A landscape with many valleys, sampled at points; each row gives a point and its height.
From any point a ball takes the steepest step (drop divided by distance) to one of its 2 nearest points. It stops when none of these is lower. Distance is the straight distance between rows; heights are no part of it.
z35 h=25.1: [110 114 138 114 118 120 136 151 133 144  84  56 108 117 188 154 125 100
 163 106  84 125 116 134 189 161 139 159 163 101  96  97 100 133 111  89
 114 128 168 151 155 128 124 145  83 120 148  84 150 144  84 113 174 146]
z798 h=73.6: [112 120 108 102 154 140 138 150 127 129 101 146 119 121 116 130 128 117
 133 139 141 155 119 130 142 127 119 141 140 109 135 125 129 122  92 122
  92 113 170 134 146 153 135 114 131 115 122 133 129 115  98 134 142 127]
z631 h=19.5: [139 114 141 119 128 123 158 145 112 165 147  95 133 137 102 144  98 113
 154 134 155 147 125 150 115 100 134 164 141 102 130 130  99 115 108 125
 150 161 111 168 122 139 147 130 128  95 100 109 190 117 128 135 139 167]
z671 h=54.3: [ 84 123 139 125  86 145 200 153 126 165 119  66 140 129 170 126  79 113
 176 138 142 141 137 132 183 134 110 177 148  79 150 146  69 144  86 151
 125 165 167 166 141 146  92 165  60 111 153 122 151  92 108  97 137 152]
z267 h=29.4: [122  96 118 116 184 107 121 160 131 158  85 123 113 157 144 174 131 115
 116 135 100  85 137 133 140 155 106 174 131 119 106  99 138 139  72  96
 115 103 153 130  76 126 119 100 112 149 192  80 144 123  50 106 147 114]
z875 h=6.5: [170 176 103 101 115 109  92 126 171 120 109  93 107  95 120  99  84  84
 121 119 152 135 155 110  76 133 163  90 105 147 169 135 139 118 146 132
 160 142 122 170 172 138 120 163 141 105  97 125 160 139 149 120 138 114]
z728 h=45.8: [171 166 101  99 154 129 107 109 140 130 103 159 115 135 114 147 167 113
 126 138  70 158  81 162 167 162 120 135 131 127 104 132 137  82 126 104
 145  83 167 107 174 141 149 102 177 114 128 135  96 135  90 179 157 103]
z246 h=51.7: [ 67 142 108 100  75 139 165 103 146 178 141 113 140 116 177 131  92 134
 125 150 140 141 142 113 169 144 146 194 142  73 161 164  70 134  76 114
 102 121 192 143 142 114 103 151  89 153 137 142 157  85 102  84 141 154]
z988 h=18.6: [108 202  87 157 104 140 123  73 126 109 165 168 138 124 116 107 106 136
  91 129 143 160 173 103 104 155 115  94  70 144 146 163  83 138 138 153
 155 103 133 142 159 121 110 132 135 144 154 127  84 141 158 128 135 130]
z499 h=58.9: [158 140 116 132 131 172 114  64 118 149 196 143 168 133 153  98 146 128
 131 120  45 108 101 113 141  89 145 116 183 115  98 156 137 120 147 144
 150 125  68 111 135 109 109 140 155 137 114 202 114 153 148 178 124 125]
z986 h=28.0: [136 184 108 121 142 136  69 100 167 152 129 135 114  94  89 130  95 104
  70 130 140 167 132 139  92 184 123  82  79 156 142 139 118 121 158 117
 157  97 124 132 135 115 141 110 178 131 138  87 135 158 135 120 165 110]
z890 h=16.0: [ 80  86 154 112 109 135 119 133 101 141 154 153 106 149 182 130 168 140
 158 133 128 123 137 135 163 139 136 159 137 116  99  93 110 140 141  96
 113 126 155 104 107 103 165 140  81 140 122 139 147 137 143 123 125 149]
z907 h=22.7: [147 134 158  88  99 117  97  93 126 169 170  95 140 107 161  94 130 116
 165  94  95 105 121 153 117  64 159 133 176 138  99  94 139 132 127 116
 116 163  70 104 128 116 158 181  96  83  90 169 188 135 146 129 136 157]
z296 h=26.1: [118 161 135 137 115 152 129  80 133 141 156  89 116  77 126 107  99 113
 116 118 126 133 163 139  73  88 145  87 123 135 111 110 105 131 172 106
 164 165  93 135  99 141 116 144 115 119 100 123 175 157 156 117 132 172]
z534 h=19.7: [157 132 143  98 130 109 113 106 119  75 134 151  85 152 141 111 202 156
 171  95 159 131 114 158  96 100 150 133 106 175  84  88 134 133 149  91
 136 168 138  66 116 149 151 124 158 137 109 128  95 135 117 142 105 144]
z869 h=19.8: [120 137 120 140  91 161 101 142 118 159 166 131 159 184 154  92 111 100
 128 150  92 122 107 148 179 185  64 124 147 109 135 147  68 147 144 152
 152  99 144 178 137 113 138 160 115 146 144 122 126 157 166 139 154 121]
z98 h=13.7: [166 137 118  94 122 107 100 123 145 138 146 117 108 121  90 122 104 113
 124 127 195 131 152 119  73 115 177 143 122 139 158 147 131 120 143 103
 145 144 139 149 117 116 142 113 153 125  82 113 174 134 129 116 132 159]
z414 h=17.9: [107 113 158 130 114 175 139 135 137 201 165 116 108 102 221 112 121  70
 122 119  98 127 146 120 136 139 110 101 149 103 129 108  85 153 162 117
 163 127 138 152  86 138 127 166 126 167 125 103 182 156 140 120 146 142]
z34 h=30.9: [146 131 144 109 129 103  47 148 129 124 110 140 130 127 117 127 141 122
 124 130  84 143  95 140 153 186 123 106 132 138 138 148 146 120 166 137
 108  77 108 131 173  99 150 140 136 104 123 131 130 128 132 148 144  75]
z486 h=62.8: [167 159 158 124 104 146 153 148 176 164 135  61 164 105 138 106  25  75
  52 120 109 153 177  84 120 137 109  92 115 108 177 170  95 146 125 191
 194 131 120 184 163 121  81 158  96 106 142 131 172 138 136  92 163  98]
z102 h=49.3: [184 172 120 123 126  92 117  91 120  73 106 189  94 152 118 148 203 151
 151 108 113 146 101 154 151 137 137 144  79 167 109 129 140  91 134 115
 123  98 164  65 169 135 141 103 176 126 133 139  51 118  76 174 127 105]
z760 h=30.0: [128 120 157 135 160 134 137 118 124 109 116 102 115  66 109 113 159 148
 143 109 114 129 124 151  74  71 163  84 146 133  86  96 165 118 171  85
 138 162  75  94  90 158 118 130 137 113  88 125 162 127 131 125  99 154]
z318 h=52.5: [145 153 106 126 113  97 131  98 125  79  92 146 120 137 166 140 188 147
 166 118  97 126  92 113 158 124 153 136 122 128 110 130 153  96 125 127
  93 123 124  96 181 135 116 144 147 119 133 179  64 100 114 176 123 105]
z479 h=73.5: [131 123 129 129 164 140 139 117 140 138 135 160 138 110 100 141 145 129
 105 143 141 150 123 116 103 101 124 107 130 120 114 159 163 108 136 124
 105 122 130 102  95 144 134 123 163  91 111 161 128 127 128 156 135 130]
z38 h=30.8: [116 121 139 169 158 200 123 147 110 129 148 138 160 134  68 109 117 116
 101 157  94 143  87 149 137 141  94  86 147 115 122 156 126 117 154 160
 139  87 104 143 119 129 126  99 145 134 123 138 136 154 154 153 131 122]
z894 h=47.4: [138  77 142 154 107 138 135 158  81 116 165 166 153 177 110 115 152 132
 161 166 139 111 110 115 149 120 120 125 142 123 154 150 127 123 170 172
 118 120 105 136 120 112 162 138 120 122 110 160 126 122 182 161 100 118]
z88 h=25.2: [ 97  77 168 150 136  97 145 168  81  96 112 126 137 126 148 159 160 167
 153 121 111 108 132 140 133 125 107 133 129 124  80  82 131 152 121 121
 106 148  77  98  93 129 121 116 106 144 162 103 117  88 122  99  99 111]
z221 h=71.6: [149 113 124 142 130 101 140 155 136  61  71 101 125 124  75 123  91 154
 110 105 172 140 140 117 103  87 152 154 103 119 151 136 164 131 104 152
 120 139 136 183 165 160 100  96 110 102  98 131 123 111  97 100 122 132]
z316 h=75.5: [174 152  97 185 124 126 124 106 112  54 122 177 153 146  39  82 135 169
 120 125 144 121 124 112 112  76 142 121 106 149 166 159 181  89 147 189
 134 111 118 164 183 149 116  89 138 126  72 174  85 126 148 149  74 124]
z238 h=66.4: [171 153 125 110 130 126 154 113 158 133 175  93 161 139 131 113  56  92
  74 141 136 147 195  55 105 138 143 101 135 125 159 194 108 144 142 168
 154 147 144 161 144  98  92 165 108  99 135 170 133 143 153 152 138  96]
z788 h=9.8: [132  88 126 145 149  88  92 152  96 135 107 127 128 194 102 141 143 144
 138 174 117 103 125 162 129 171  92 156  99 142 140 100 131 106 138 141
 142 115 120 168  98 129 171 116 100 142 143  69 146 112 122 141  96 112]
z488 h=5.3: [107 123 141  98  76 138 138 168 114 106 141  99 137 132 135 109  87 102
 183 142 154 119 148 127 163 144 146 140 153 117 170 137  87 170 141 150
 113 153 130 136 163  94 124 152  56 130 124 157 140 117 167  92 112 142]
z355 h=28.2: [174 136 169 124 123 122 112  90 136 106 173 196 118 104  87 128 206 176
 123 101 152 143 115 159  99  73 144 101 101 188  97 173 180 116 163 113
 126 129 137   4  80 129 144 119 190  88  95 167  89 119 107 162 105 121]
z865 h=13.9: [122  94 149 102 121 113 113 148 155 192 147 128 125 108 168 153 150 113
 135 129 147 116 115 130 145 141 191 172 166  87 126 135 158 122 127  84
 124 128 123 123  97 100 161 131 151 147  91 155 211 108 125 109 145 178]
z909 h=26.2: [108 136 119 144 148 190 139 135 155 154 132  90 144  98 129 121  88  86
 118 155  90 130  88 149 143 156 131  92 173  94 144 150 119 129 169 136
 140 134 120 163 127 136 120 132 139 158 105 141 153 144 153 126 127 146]
z825 h=16.7: [109 128 179 128 148 148 162 157 173  82 121 127 107  73 170 138 152 100
 136  78 127  89 136 132 131 104 175  91 171 132 117 124 166 205 154  85
 107 160 104  69  93 138  82 151 125 165 129 200 125 143 130 101 147 151]
z863 h=15.6: [118 157 116 122 117 113 112 134 162 111  58  73 104  80 160 120 109 100
 143 105 107 143 127 137 121 134 134  93 113 131 127 101 134 121 139 114
 122 138 112 149 170 156 114 165 104  97 119 110 136 132 127 108 154 127]
z682 h=35.3: [122 130 133 125 149 116  56 122 150 132 139 182 109 150 127 133 161 129
 114 131 120 117  94 152 142 205 137 145 137 146 150 172 161 133 173 116
  98  75 167 128 130  86 158 127 155 169 118 152 103 137 133 160 118  93]
z607 h=17.2: [156  89 164  98 105  82 130 140  93 125 152  83 146 117 150 111 130 142
 173 106 130 123 152 116 104  68 171 151 161 123  94  99 145 127 111 129
  84 161  90 117 137 117 153 157  91  74 100 147 180  93 132 129 100 133]
z806 h=59.2: [123 123 173 126  96 131 155 173 170 161  95  62 165 123 160 124  49  98
 109 130 125 124 155  91 139 154 104 117 107  98 184 182  99 155 114 179
 142 143 111 155 133 112  75 169  69 103 154 109 173  94 122  56 131 115]
z347 h=55.8: [148 155 106 127 133 119 127  63 140 135 172 163 147 148 188 130 169 142
 120 109 100 140 124  96 144 125 153 148 145 121 104 175 140 123 124 122
 110 126 123 110 147 115 113 147 171 127 135 204  88 131 122 190 146 122]
z39 h=28.6: [116  60 178 173 131 102 176 210  69  95 106 169 120 118  94 182 153 151
 129 130 161 139 155 133 142 107 114 127  99 138 117  84 131 143 133 133
 132 126 105 102  95 135 146  67 119 136 147  75 131  96 130  94 120 125]
z247 h=69.1: [138 126 135 127 143 131 150 109 163 148 133  95 127 112 121 141  73 114
  54 150 178 142 188  53  64 140 157 101  92 133 166 195 133 127 142 143
 140 133 148 132  95  98  84 137 138 121 125 119 135 137 136 131 114  96]
z639 h=7.4: [143 183  82 159 133 117 119  86 140  87 124 142 134 141  68 113 104 174
  71 120 170 182 157  86 108 147 121 108  51 159 134 158 124 103 118 164
 155 120 165 158 205 121 122 106 133  99 135 125  59 163 140 140 142  96]
z917 h=67.3: [148 121 122 143 142 110 179 113 122  61 127 190 127 129  71 139 149 169
 123 122 199 129 130 122 118  63 122 115 114 188 152 140 168 135 117 152
  79 164 162  68 119 161 154  98 162 105 104 159  49 122 134 146 103 127]
z436 h=24.7: [109  81 144 124 122 113 146 165 139 183  88  81 118 150 187 173 117 104
 138 142 105  91 151 120 175 177 136 187 136  95 133 131  96 131  95  94
 143 117 187 146  94 103 113 129  82 158 165  39 170 117  71  69 143 143]
z771 h=63.5: [158 149 115 114 124 124 137  69  96  84 154 151 143  90  92 122 156 163
 140 123 136 117 147 115  96  40 177 122 139 129  97 120 169 106 106 122
  99 145  97  70 133 135 113 105 143 112 109 193 123 114 118 125  94 152]
z672 h=36.5: [136 126 102 123 152  86 116 109 129  86  60 142 107  94 104 131 170 165
 142 125 159 125 109 139  89 100 176 118 117 146 120 103 191  85 115  93
  74 136 125  91 132 148 139 105 157 126  98 125 115  96 103 115  90 140]
z829 h=52.1: [144 149 117 106 136 160 114 142 127 109 155 147 135 136 118 103  96  88
 138 111 133 120 147  86 113 118 116 100 139 146 144 134 116 171 106 169
 119 126 103 121 159 115 105 135 138 128 154 151 100 153 145 129 140  94]
z218 h=10.0: [152  85 144  95 114  82 145 143  74  79 145 119 132 142 136 111 152 165
 166 119 157 144 140 124 102  85 129 132 129 159 103  81 128 130 102 147
  91 177 108  93 146 134 161 119 123  96 118 127 104  85 143 137  85 102]
z433 h=70.7: [132  62 124 107 142  68 172 145  77  97 113 172 114 164 141 158 171 174
 133 148 161 120 144 142 157 106 112 163 121 167 116  51 141 129  87 102
  71 148 175  71  86 141 191  81 111 135 152 101  89  96 100 134  99 109]
z25 h=20.9: [ 92 112 161 138 143 124 132 146 188 115  92 125 107  89 179 157 142 111
 102 110 123 104 121 122 129 136 156  90 141 133 107 149 170 158 174  79
  85 133 134  80  80 108 119 164 118 111 124 157 121 147 143 116 154 133]
z255 h=19.3: [144 133 118 121 123 110 114 113 113  83 142 121 123 108  62 117  98 162
 108 122 204 138 180 110  52  85 154 114  87 171 141 113 133 130 126 139
 127 163 118 123 126 126 134  89 120 117 107 111 132 123 141  89  91 144]
z662 h=25.0: [ 78 156 123 161  84 157 127  99 127 111 131 113 138 136 117 127  88 145
  67 146 111 146 151 111 132 172  89 102  73 122 123 156  72 137 149 135
 145  86 151 146 127 103 110 133  82 121 152 100 103 167 156 112 159 124]
z94 h=20.3: [115 100 164 109 137 133 133 138  93 114 114  85 102 135 181 119 154 133
 182  96  87 145 124 154 165 130 132 152 158 129  69  71 108 149 128 102
 110 145 137 107 144 131 126 130  84 125 138 112 120 142  95 150 128 123]
z329 h=69.4: [117 116 100 147 125  95 178 124 149  74  76 142 123 135  79 150  99 165
  99 146 208 128 132 114 117 103 135 136  91 155 182 140 151 121 120 137
  87 165 166 130 125 152 139 100 124 118  93 126  78 105 135 115 103 138]
z291 h=40.9: [148 156 117 107 152 140 113 119 160 176 128 116 147 142 164 118 113 103
 100 130  55 174  74 177 185 177  97 147 172  97 110 146 108 126 144 115
 145 112 163 168 158 147 136 134 165 127 132 145 122 138  96 171 173 113]
z483 h=26.5: [168 153 102 146  91 138 138 121 124 156 166 104 170 107 126 121  96 113
  89 155 102 144 125 112 141 131 140 131 167  58 123 175 117  86 162 143
 175 106 169 218 168 129 131 129 157 116  80 147 169 141 168 149 136 144]
z469 h=46.2: [ 84 163  89 117  79 127 107  55 124 145 170 151 144 153 119 135 116 172
 120 137 152 110 125 131 119 123 132 169 118 123 124 137  94 127 108  99
 118 134 112 114 104  81 140 115 113 147 136 153 116 132 150 101 131 181]
z889 h=25.6: [125 121 165 123 112 144 144 111 101 160 163 126 111 124 179 107 179 125
 208  90  97  97 109 172 136  64 141 148 167 116  88  73 124 132 115 109
 156 168  83 107 117 160 137 175 129 138 100 151 167 136 137 147 115 160]
z282 h=35.0: [146 122 137 187 153 189 131 168 124  82 132 122 157 147  42  70 130 132
 129 130 102 127  90 144 112 102 102  85 127 128 144 147 176 122 150 203
 173 106  70 155 147 167  97 113 136 121 110 158 108 141 163 162  98 112]
z131 h=31.2: [ 90 122 108 157 149 103 159 132  95 105  98 127 142 146 119 159 140 184
 128 145 110 137 122 135 127 120  67 146  96 138 105  84 131 110  73 161
 121 154  92 131 131 161 117 107 109 122 183 116  84  76 116 132 103 101]
z167 h=31.7: [141 109 166 136 133  98 130 163  90  76 126 178 103  81 104 157 171 144
 127  87 171 120 170 103  91  91 135  94  99 167 110  92 152 161 110 125
 107 117  97  65 114 134 126  91 161 136 151  96 114 115 125  93 130 110]
z864 h=61.4: [140 158 108 110 121 156 114  52  94 138 190 146 152  86 115 124 136 130
 148 128  89  81 137 107 109  59 168 107 178 121 106 107 150 120 104 132
 126 147  55  76 121  95 117 128 128 141 136 201 138 147 158 120 115 153]
z105 h=72.1: [115 106 114  91 170 123 171 111 112 105 124 151 105 146 127 141 170 162
 140 136 171 167 124 140 142 111 140 162 132 147 110 101 127 126  78  93
  73 151 194  73 119 153 155  97 140 134 141 148  97 110  73 161 126 142]
z872 h=31.9: [138 138 131 140 158 157 121 149 110 146 110  81 114 171 144 104 124  88
 185 122  64 128  93 186 173 166  69 142 148 125 109  79 107 136 140 155
 177 134 109 168 146 168 116 130 115 147 163  84 111 152 107 173 131 107]
z856 h=69.2: [115  79 144 133 150 108 169 160 104  92 111 186 132 143  89 163 160 164
 121 150 160 117 118 126 136  99  84 116 117 174 126 106 157 127 104 145
  72 136 144  60  93 136 173  96 128  99 140 123  65 109 141 136 107 101]
z951 h=33.1: [109 116 148 122 159 112 127 118 160  93  74 118 111  70 140 119 183 163
 141 102 126 121 107 170 108  90 197 111 155 132  78 103 197 128 133  45
  81 146 113  56 101 146 115 132 136 129  86 161 142 107 106 106 114 162]
z807 h=38.8: [135 144  91 129 122 145  88  95 123 134 142 149 122 117 132 138 126 115
 100 142 122 117 114  94 134 175 158 136 145  97 135 160 136 108 145 120
 120  76 179 161 151  92 126  99 173 181 110 128 116 159 134 140 117 116]
z623 h=11.4: [ 77 140 112 111  75 131 119 116  95 127 133 132 105 130 157 121 128 129
 156 148 134 138 149 123 158 174 132 139 113 117 146 107  67 130 139 111
 119 106 174 138 159  97 149 143  70 153 127 103 125 128 151 108 114 141]
z277 h=22.1: [ 99 148 118 126 147 127  88 127 183 120  66 133 102 105 165 122 133 101
 113 114  90 111 108 157 121 153 103  80 114 156 117 101 151 143 158  90
 111 114 120 103 108 148 124 166 126 118 147 111 106 150 125 112 163 110]
z660 h=51.1: [ 70 171  64  97  90 109 120  68 155 164 102 111 124 103 127 167 104 157
  90 155 140 115 141  76 119 164 136 147  89 131 166 128 108  89  74  94
 103  88 145  95 121  76 114 121 113 143 183  85 101 107 118  85 133 133]
z309 h=19.6: [138 114 121 130 113 118 134 119 136 182 148 118 148 126 160 165 134 121
 118 158 112 135  88 129 174 155 164 181 164  48 120 166 135  86 152 110
 138 120 162 175 135 111 155 127 164 136  94 160 172 114 134 152 137 150]
z755 h=20.8: [112 127 130 139 110 126 132 165 142 158  91 104 110 134 152 154 108  91
 119 153 106 124 130 169 162 186 108 163 114  90 133 131  89 127 149 102
 178 100 193 182 110 149 126 121 107 157 133  58 165 126 106  92 153 148]
z948 h=10.1: [115  80 180 139 119 113 130 199 145 136 137 146 115 112 169 152 157 110
 151 102 156  84 148 112 133 126 185 148 152 113 143 135 145 177 153  97
 124 137 104 113  83 106 117 141 131 173 114 131 188  98 129  80 130 162]
z701 h=71.4: [140 112 125 151 152 135 131 157 149 154 127 145 140 125  78 122 106 120
  68 154 180 147 148  86  79 122 102  91  92 131 165 166 159 103 126 166
 147 110 133 164 103 145 140 128 147  94 109 115 151 133 151 139 132 116]
z317 h=56.6: [120  94 148 117  96 122 158 189 147 147 100 108 139 135 151 130  81  99
 141 126 169 105 148 101 139 125 129 164 127  89 177 163 108 157  91 146
 121 133 154 165 116 137  96 149 105 128 128 108 172  92  98  64 136 140]
z425 h=15.8: [127  58 163  91 126 101 148 147  88 109 162 147  98 135 164 119 198 154
 177 126 183 119 135 131 103  90 165 123 147 167  97  67 140 141 130  98
 109 186 132  53  90 121 187 131 123 130 105 134 130 114 164 125  88 141]
z422 h=37.8: [105 137  93 157 108 100 163 110 101 125 121 133 148 140 122 176 108 162
 110 146 149 138 151  79 130 126 109 156  85 119 160 140  98 111  70 170
 129 141  95 155 158 120 106 109 121 138 170 120  97  85 124 117 127 120]
z228 h=33.0: [140  82 136 109 173  97 133 171 116 107 104 137 105 211 148 149 168 135
 167 127 111  87 122 183 160 137  99 198 138 143 100  74 138 162  95 105
 124 136 155 108  88 143 138 105 105 148 179 116  98 123  73 144 118 110]
z193 h=49.7: [124  98 147 119 124 183 139 164  93 138 167 169 138 154 140 101 130  98
 174 132 121 108 116 121 151  94  93 101 171 119 123 120 110 159 119 153
 122 124  95 105 117 110 130 148 121 117 147 168 128 151 165 131 127 116]
z522 h=41.9: [112 151  66 123 121  65 111  72 136 115  61 124 119 101 118 153 137 183
  96 141 164 145 135 108  97 132 137 128  76 146 121 103 173  59  93  97
  78 122 141 115 133 118 138 113 134  93 144 109 100 103 110 116 119 123]
z813 h=12.5: [117 161 104 123  74 143 153 162 134 144 144 117 165 155 135 103  82  92
 154 164 138 132 134 122 172 167  88 121 142 115 182 169  71 152 122 181
 153 137 128 169 173 122 111 166  93 127 141 154 113 115 182 118 141 131]
z202 h=44.8: [138 159 112 124 155 138  94 100 172 189 155 164 133 157 157 124 145 110
  72 147  89 152 103 179 134 172  87 137 130 122 101 150 127 120 160  94
 164 102 167 142  80 144 155 135 179 137 133 139 133 152 122 171 167 133]
z547 h=21.2: [ 91 101 120 135 117 157 157 150 133 173 136 121 134 140 136 147 119  97
 137 199 148 111 115 127 140 166 126 128 139  98 170 153  95 108 138 133
 145 134 147 149  96 115 149 143 116 161 109 110 160 117 169 115 108 156]
z441 h=16.1: [ 95 110 127 158 134 142 134 161 133 124  84  69 119 176 101 131 109 118
 137 185 133 114 114 161 137 202 104 129  99 130 152 125  95 114 158 132
 168 131 155 171 112 130 137 125  83 156 123  55 135 137 147 120 109 135]
z354 h=23.7: [170 161 128  97 127 138  78  69 157 126 181 192 110 162 116 103 197 156
 132 104 147 146  97 170 116 112 139 139 106 176  97 157 144 114 159  94
 156 131 151  61 110 128 160 124 186 111  97 163 101 158 113 162 134 153]
z233 h=32.1: [122 143 123 127 149 137 109 138 129 119 105 146  89  83 103 157 127 102
 106 115 151 135 158 100  90 144 139  93  88 146 130 113 129 132 119 113
 142 105 128 110 126 126 123  93 161 149 143  73 128 146 119 101 145 124]
z364 h=73.7: [155 113 127 181 148 123 123 150 123  51  83 150 119 137  38 130 126 172
 100  99 168 116 119 108  97  85 130 135  84 152 154 126 193 117 113 176
 130 120 115 153 162 153 113  63 149 137 101 116  82 135 116 124  95 104]
z265 h=38.6: [111 116 155 162 173 203 161 171 115 104 114  93 138  83  84  86 110 107
 146 125  96 133 120 136 115  95 103  54 156 112 127 101 156 147 150 179
 156 142  67 138 135 174  91 126 105 124 124 147 134 151 155 128 104 124]
z961 h=49.1: [ 46 132  89 130  82 135 151  96 108 163 132 132 142 120 122 148 100 173
 140 157 141 116 132 129 155 111 118 187 127 100 141 114  81 107  70 110
  93 127 140 139 120 111 123 117  71 148 144 112 150  84 120  76 116 169]
z99 h=41.5: [121  84 190 148 171 183 140 180 136 103 127 110 124  98 134  84 145 111
 140 100  89 117 109 125 118 107 122  62 175 128 114 127 170 169 213 136
 116 128  96 105  83 152  95 147 112 119 113 155 133 153 137 153 107 103]
z958 h=65.5: [158 130 148 131 148 114 161 111 111  45 175 164 136 107  71 138 117 157
 115 112 178 137 170 118  97  70 171 132 134 159 137 156 166 161 137 148
  77 157 141  83 121 121 109  92 135 132 120 203  95 113 119 136  89 123]
z600 h=28.1: [134 108 169 149 164 145 139 156 112 148 134  63 128 163 113 114 117 115
 173 112  91 129  91 185 117 131  85 118 140 142 102  89 107 143 153 146
 177 171  53 153 105 155 128 145 123 119 138  76 150 142 127 161 119 126]
z833 h=24.2: [157 111 166 137 124 128  98 206 131 133 121 138 153 138 103 148  99 102
 112 115 116 129 102 119 164 160  94 129 137 101 144 167 135 147 129 174
 124  83 105 166 152 108 122 117 139 102 146 131 149 121 120 113 161  94]
z97 h=44.7: [122  72 164 169 133 137 126 187 105  99 117 108 141 140 123  95 149 137
 146 140 111 132 110 115 131 145 110  95 133 116 136 139 162 129 201 173
 116 113 106 158 119 141 127 147  96 100 115 133 133 119 155 166  85  95]
z619 h=12.6: [139 116 160 108 160 143 128 130 199 153 116  90 114  61 189 112 131  71
 127  71  94  86 121 138 122  87 182  78 200 130 133  93 167 174 153  78
 126 160  82 103 108 144 109 165 144 163 105 163 173 159 112  95 165 161]
z503 h=42.7: [ 97 159  78 148 100  91 155  67 127 125 133 169 136 170 142 140 123 176
 102 141 161 147 146 119 135 134 114 184  83 122 140 158  88 124 112 116
 119 131 166 158 124 134 112 124 123 148 148 133  83  99 107 134 135 146]
z490 h=55.0: [ 82 158  88  93  98 141 129  94 127 188 125  72 135 118 134 151  78 129
 123 161 114 123 138  82 132 168 111 127 119 139 159 115  61  92  63 133
 135 118 123 123 162  77 125 142  86 131 175  65 134 128 142  98 135 117]
z301 h=47.6: [150 180  84 179 151 138  95 103 169 168 157 196 154 150 105 105 142 110
  66 157 130 126 110 149 103 175  84  95 113 156 127 189 147 104 154 136
 154  78 165 147  97 142 151 132 213 149 129 120  96 153 171 179 153 118]
z173 h=33.9: [163 166  82 128 122 148  86 109 145 167 137 112 178 125 117  93  86 115
  84 132  71 144  97 126 141 147 102 117 165  96 119 158 123  99 112 155
 152  89 134 198 191 131 130 128 166 110 109 129 136 156 145 145 160 111]
z647 h=22.0: [101 140 167 130 127 149 149  90 126 181 174  90 107  96 200 113 122 103
 154  85 107 124 147 158 115  98 130 115 155 130 115  84  83 169 143 109
 159 192  81 135  98 150 113 175 116 163 122 127 173 152 126 132 132 160]
z968 h=79.4: [169 155  97 114 109 115  76  98 102 123 139 143 136 143 112 114 127 132
 145 100 115 116 118 116 116 100 133 162 129 116 121 129 128 108  88 140
 127 102  93 160 176 125 119 110 166 125 116 130 134 127 104 132 135 126]
z842 h=54.7: [156 168 101  95 105 164 111 114 117 144 157 122 131 132 156  84  98  81
 149  92  91 139 137 110 145 107  94 112 153 130 116 102  82 149  90 154
 145 112 122 148 196 133 123 149 134 101 145 122 113 180 139 139 179 112]
z753 h=13.6: [107  73 185 126 130 138 130 169 120 192 158 129 101 133 208 148 138  99
 141 106 131 101 164 106 136 152 141 141 142 116 126 110  95 171 130  98
 154 128 111 113  60  89 118 144 122 188 153  85 195 131 113  88 130 142]
z939 h=47.3: [ 93 200  56 101 105  98  91  52 166 133  90 125 105  72 144 159 135 150
  99 111 125 126 118 107 116 152 159 123 100 137 118 101 153  94  90  57
  75  86 136  74 128  88 127 125 142 120 192 119  92 132 100 100 163 147]
z911 h=24.1: [117  79 158 139 158 119 154 168  84 177 134  86 114 149 120 140 119 122
 192 116 138 116 130 180 110 109 108 158 148 135 104  72  99 130  88 118
 155 170  90 151  92 140 146 138 112 122 131  45 183 126 123 124 101 147]
z182 h=17.3: [148  96 152 163 129  97 100 198 115 124 111 154 137 195 102 146 126 122
 108 141 128 121 129 130 160 185  57 143  88 133 157 143 134 139 133 179
 144  80 142 179 127 126 143 121 118 119 161  92 115 129 122 145 143  75]
z635 h=20.7: [134 184  75 109 137 100 102  91 153 134 109 137 120 136  75 156  96 144
  72 142 158 165 129 117 128 191 124 137  76 135 146 153 107 103 102 115
 142  97 185 146 173 104 140 100 158 121 150  94  91 143 109 126 167 104]
z19 h=77.6: [168 172  96 149 134 159  88  74 110  92 127 125 149 131  56  86 123 159
 122 120  95 135 104 128 100  91 135 110 114 139 105 133 142  79 131 162
 155 111  86 144 192 128 112  93 144 106  96 144 111 155 137 145 109 122]
z44 h=35.4: [151 116 121 123 175 130 130 151 123 135 125 152 113 198 153 129 160 106
 167 130  99 123 103 157 153 152  94 172 140 117 119 120 133 142 116 137
 151 125 137 151 116 164 119 127 161 160 158 129 102 120  86 186 122 100]

For each start below, name the point where the ball stops.
z479 => z88
z660 => z948
z894 => z788

Call two points neighbours if one is among the 2 nearest of the other. Go from one point of each pair to the other, from neighbour to neighbour, staying as low as possible. Name the highest point that can't be avoided.
z619, z875 => z277
z639, z88 => z233
z218, z948 => z889
z488, z639 => z662
